The views of a scene show one set of named points, each view turned or mirrored, shifted and resized as a whole, with a little noise and some points left out.
In the rows, 128 means zero.

Scene 1
View 1
Vumek: [146 168 104  75  89 104 138 179 145 159 168 111 159 127 147 116 147 134
  90 169 127 121 149]
Zasuz: [137 116 121  77  32 137 186 182 188 127 163 153 153  98 169 166 168 135
 133 129 127 156  97]
Sufol: [162 132 116  80 105 121  96 158 126 121 152 116 168 121 124  96 137 126
  78 135 141 123 179]
suvi: [130 153  95  95 105 110 115 153 126 143 138 120 137 134 139 124 122 135
 118 159 115 106 130]
sim: [132 170 102  73  73  97 145 180 146 163 164 116 151 129 157 131 143 130
 100 176 118 123 124]
Lunis: [162 175 108  55  85  92 124 189 142 164 179  95 174 130 145  97 155 134
  54 177 135 124 174]
salog: [117 158  88 101  97 106 129 155 133 151 135 122 123 134 141 146 111 133
 136 170 100 102 109]
deza: [180 120 134  72 125 139  61 145 119  92 145 100 200 116 108  64 144 125
  50 111 160 131 231]
govaf: [143 119 115 108 118 128  85 131 111 101 119 122 151 117 113 112 113 127
 115 123 123 115 158]
govug: [143 117 110 107 134 130  71 127 107  96 110 119 152 122 110 103 113 129
 114 118 126 111 166]
kined: [135 131  88 131 170 119  31 104  68  98  85 108 136 142  84  89  69 129
 125 124 112  78 180]
fas: [120 125  98 117 113 121  96 129 113 114 112 128 132 129 122 125  96 131
 137 131 110  99 134]
gifo: [112 186  84  87  61  83 183 191 160 193 162 130 115 136 177 168 138 139
 135 203  93 111  72]
dag: [131 144 103  90  88 112 136 163 145 140 148 128 145 126 141 140 132 137
 119 153 117 121 125]
View 2
gifo: [110 114 202 145  73 194 174  97 128 133  87 131  87 169 144 164 204  88
 188 155 169  56 206]
govaf: [155 143 107 139 194 116 113 120  85 115 130 158 122 156 131 100 115 131
 132 143 125  88  98]
deza: [181 140  66 165 237  72  99 143 176 108 125 169 148 124 166  30 111 191
 121 142 112 114  98]
fas: [146 145 129 126 176 142 118 111  51 117 129 156 109 178 121 120 122 117
 143 143 131  78 105]
sim: [128 118 159 152 119 160 151 111 157 130 102 151 110 154 153 119 186 123
 167 153 154  76 175]
dag: [130 122 137 148 143 150 122 105 121 140  92 109 112 145 116 143 135  85
 146 152 142  74 154]
kined: [176 175 117 116 228 120 120 123   4  82 177 218 109 192 137  76 109 175
 134 140 127  92  52]
Lunis: [143 117 145 168 138 125 149 131 207 114 103 176 121 138 189  71 183 167
 160 151 150  99 179]
Vumek: [136 120 146 158 138 136 147 120 171 124  97 163 114 146 160  96 184 139
 165 150 146  85 167]
Sufol: [155 134 107 152 185 113 118 122 147 115 118 158 131 141 156  73 141 145
 138 142 129 104 129]
suvi: [144 127 146 143 150 156 142 109 100 114 119 158 103 165 144 114 155 121
 159 148 141  79 134]
Zasuz: [114 110 127 164 125 143 119 100 170 172  59  57 119 119 107 160 132  45
 147 148 142  72 192]
govug: [167 156 104 137 213 118 106 117  71 112 132 168 122 161 134  87 109 137
 130 139 124  92  89]
salog: [130 131 167 133 133 169 151 108  81 120 113 153 100 181 132 135 164 108
 160 152 151  65 147]
View 3
kined: [144 135 160 148 137 109  98 181 202 148 155 155 100 156 145 156 174 116
 153  73 138 112 188]
suvi: [136  97 138 134 155 126 106 157 113 106 158 147 143 147 119 141 127 138
 123 141 112 142 110]
dag: [117  84 127 121 156 129 135 137 110 103 152 141 170 139 117 136 133 140
 123 154  92 160  89]
sim: [144  94 132 129 150 136  98 153  84  90 158 141 148 139 115 140 109 145
 110 166 102 153  85]
gifo: [135  67 127 144 178 140 116 159  68  87 172 129 163 148 106 110  58 141
 114 171 111 157  61]
govaf: [122 110 129 110 126 121 120 139 145 112 137 154 148 124 128 170 188 142
 125 132  94 147 123]
Sufol: [144 121 134 113 124 122  95 147 118  98 144 157 136 123 127 169 172 146
 114 147  95 142 111]
deza: [150 154 132 103  95 120  85 137 132 109 129 170 124 112 135 197 215 151
 110 141  86 130 127]
Vumek: [151 105 130 129 136 136  91 152  80  90 153 147 139 131 116 152 125 148
 109 165 101 143  87]
salog: [129  80 135 141 165 126 116 160 112 106 161 139 149 148 115 127 102 132
 127 143 115 150 101]
Zasuz: [107  69 113 105 161 133 154 116  87  92 140 137 193 129 111 135 127 152
 108 175  71 179  54]
View 4
Lunis: [183 121 128 148 167 159 179 145 155 143 102 110 147 125 130 153 134 171
 162 128 119 105 132]
govug: [137 145  78  54 121 157 179 165 133  98 117 119 127 169 128 137 118 125
 130 164 134 131 152]
kined: [105 136  76  35 117 134 185 171 141  75  92 144 127 190 123 151 112 105
 139 165 120 134 167]
deza: [169 160  84  93 122 189 200 144 123 119 131  81 124 157 148 122 133 155
 144 166 164 134 136]
suvi: [141 117 113  93 158 141 147 167 157 125 113 140 140 127 108 170 113 147
 135 131 102 105 146]
gifo: [148  87 151 135 195 129 109 166 175 160 111 160 153  84  83 199 103 166
 137  99  72  79 140]
Sufol: [161 139 102  94 145 169 167 156 140 132 126 111 131 134 130 146 122 155
 138 145 135 117 141]
Vumek: [169 117 127 133 167 155 158 151 154 141 116 120 144 116 119 163 125 168
 151 126 115 103 135]
Zasuz: [169 116 130 107 168 172  90 165 155 173 169 120 129  59  87 176 100 179
 101 114 121 101 125]
fas: [121 125  98  59 143 140 140 171 147 113 119 142 127 140 104 167 101 137
 123 143 110 117 153]

In a view up to two points have been moved. Name them for each view, in the order of its rows, or write none.
view 1 | dag
view 2 | none
view 3 | kined, govaf
view 4 | govug

Scene 2
View 1
loga: [110 132 175 169 132  71 113 114 133 181 126 120 144 152 153 104 164 127
 106  96 163 140  90]
lodo: [ 97 141 164 153 122 129  87 142 119 166 151 110 136 168 144 116 176 107
 123  86 152 119  91]
dira: [ 87 150 161 149 122 118  88 134 109 165 133 104 113 173 144 108 178 104
 115  82 166 132  97]
pagig: [ 84 140 154 146 173 105 167  83 134 171 142 106 131 142 121 129 171 109
 120 105 120 116 145]
gizos: [103 135 169 162 139  79 127 108 134 184 125 117 140 152 142 109 168 125
 108 101 152 141 102]
Ruli: [ 82 153 161 147 127  98  86 129 102 166 123 101  99 172 144  96 180 101
 102  77 178 148  99]
nep: [ 46 170 130 111 193 129 155  78  98 149 141  68  67 156 113 118 191  74
 115  83 132 119 187]
fusat: [115 125 172 174 145  81 141 102 152 188 137 123 169 143 144 119 159 131
 115 115 133 126 101]
laf: [ 74 152 147 137 159 122 132  99 117 160 143  94 108 160 124 119 179  95
 116  90 132 118 142]
Konu: [ 97 142 166 159 128 117 103 128 125 169 139 112 136 164 145 117 174 112
 120  90 151 119  96]
Bipo: [114 134 178 175  93 114  64 156 129 175 135 126 156 175 155 115 171 125
 120  86 167 127  54]
Maba: [ 96 139 159 142 121 198  79 151 127 150 185 104 148 175 128 149 184 100
 156  89 109  75 111]
View 2
fusat: [153  97 121 137 128 166 128 125 113 155 127 143  96 142 154 123 137 159
 147 112 121 166 141]
Bipo: [141  94 101  95 139 205 110 119 131 179 154 125 128 180 119 137 138 163
 157  86 161 171 150]
lodo: [133  91 111 117 136 171 106 126 120 167 140 127 137 159 125 135 155 134
 138 103 133 156 163]
Konu: [131  93 107 111 131 173 104 123 127 165 137 121 130 158 124 131 150 139
 140 101 138 159 153]
gizos: [149  93 123 131 138 163 125 126 107 160 136 138 119 149 145 132 150 144
 141 107 124 158 163]
dira: [127  88 108 107 138 178 101 123 121 168 148 121 146 166 116 138 164 129
 136 102 141 154 170]
Maba: [110  89  71  83  98 171  60 105 169 160 108 104 117 160 104 129 145 127
 124 111 148 171 123]
pagig: [135  92 121 143 119 134 113 126 116 139 109 133 109 126 144 122 158 123
 118 127 104 150 152]
Ruli: [132  89 120 116 149 168 106 134 110 168 154 123 156 168 116 138 172 124
 140 102 136 146 186]
laf: [121  86 113 127 129 143  95 124 123 150 121 121 135 140 127 131 165 107
 117 127 116 146 164]
loga: [150  97 126 128 146 177 130 130 105 168 147 141 125 159 141 132 148 155
 151  99 135 158 165]
View 3
nep: [119 101 127 181  65 128 102 132 174 131 151 134 107 161 130  60  85 113
  77 160 142 120 109]
lodo: [142 142 129 126 122 179 100  96 121  94 104 135 105 178 182 134 160  67
  92 106 148 111 117]
fusat: [129 154 186 124 116 172 117 133 140 124 121 140  95 165 141 146 197  98
 120  77 172 100 141]
dira: [141 139 123 148 114 182 104  94 127  85 104 137 111 169 166 126 144  65
  94 114 141 115 104]
loga: [138 154 162 145 122 181 120 110 130  96 103 153 108 156 134 154 175  78
 123  80 160 103 118]
Ruli: [141 138 122 168 109 180 110  96 134  80  98 152 119 159 145 129 131  62
 103 111 140 113  98]
Konu: [137 141 140 132 121 175 103 104 127  98 111 135 104 171 169 134 163  75
 100 104 152 107 122]
laf: [126 123 138 154  89 155 100 120 154 118 136 133 107 168 150  96 131  98
  87 133 151 112 120]
pagig: [121 130 172 143  90 142 110 142 163 140 143 137  97 159 131 103 159 117
 101 115 162 108 134]
Bipo: [146 153 139 116 132 186 101  94 114  89 105 132 105 178 187 148 185  64
 101  96 155 110 118]
gizos: [132 148 161 145 114 171 119 121 143 108 114 146 104 161 133 143 169  92
 115  86 160 105 125]
View 4
laf: [125 126 140  65 137  64 129 128 151 141 149 159 122 132 127 127 116 127
 106  87 142 127 126]
Ruli: [122 101 148  73 148  51  86 135 131 147 151 166 124 160 119 138 113 102
 143  86 177 121 134]
lodo: [152 134 118 109 132  89 114 139 129 169 152 171 101 151 122 145 115  99
 115  83 157 104 118]
Konu: [148 132 121 105 136  95 116 133 128 165 154 164 110 148 121 141 113 103
 116  92 150 114 119]
Bipo: [164 134 104 137 131 109 102 139 115 186 156 167  92 166 118 158 111  81
 128  91 165 100 114]
Maba: [168 176  98 107 126  90 168 140 155 162 142 175  82 115 137 154 107 114
  77  61 132  84 112]
gizos: [136 112 135  90 139 102  97 123 126 161 156 152 121 154 115 126 121 108
 122 117 143 142 120]
dira: [146 126 129 100 139  71 108 138 131 161 152 169 108 154 120 149 112  96
 128  76 167 105 123]
loga: [141 111 127 105 137 111  88 125 116 172 160 153 119 167 112 131 114  95
 134 114 151 136 122]
pagig: [120 121 145  64 134  96 123 116 149 140 152 145 138 128 119 112 121 140
  98 108 116 151 123]
nep: [107 122 168  23 149  23 134 131 171 111 143 162 137 119 130 120 119 148
 103  69 142 130 138]
View 5
dira: [ 99 161 124 140 127 114 119 181 128 204  60 137 104 110 103 128 133 125
 136 129 173 131 134]
gizos: [110 188  97 139  77  86  97 115 108 161  70 117 131  78  99  65 138 182
 152 140 166 136 100]
nep: [124 172 205  95 103  63 155 199  45 179  94 166  42 156  93  71 168  96
 140  49 221  76 153]
Maba: [141 165 166 161 180 140 133 169 126 239  52 163 124 148  72 158  98  74
 107 130 151  24  82]
laf: [124 176 161 124 112  80 129 169  76 188  77 146  89 127  95  84 140 120
 137  89 189  89 123]
Konu: [116 167 120 145 124 114 114 155 121 203  58 130 118 106  92 115 123 133
 135 138 162 105 107]
loga: [ 99 179  94 138  93  96  99 135 122 170  57 117 126  81 102  90 130 168
 149 150 162 143 107]
Bipo: [105 165  84 162 142 141 102 148 167 215  36 120 143  94 100 143 105 138
 131 177 142 131 104]
lodo: [115 160 117 143 135 122 116 166 136 209  51 135 120 109  95 128 118 123
 129 141 158 108 114]
pagig: [137 188 154 123  91  66 128 132  62 163  88 148 110 124  81  48 142 140
 145  99 182  70  93]
fusat: [129 204 108 142  75  73  98  98  87 156  78 127 144  87  90  44 138 186
 143 136 157  97  72]
Ruli: [ 88 158 114 126 111 110 118 187 131 188  58 123  88 104 117 118 140 133
 146 122 183 156 153]

In a view up to two points have been moved. Name them for each view, in the order of its rows, or write none.
view 1 | none
view 2 | lodo
view 3 | Bipo
view 4 | Ruli
view 5 | gizos, fusat
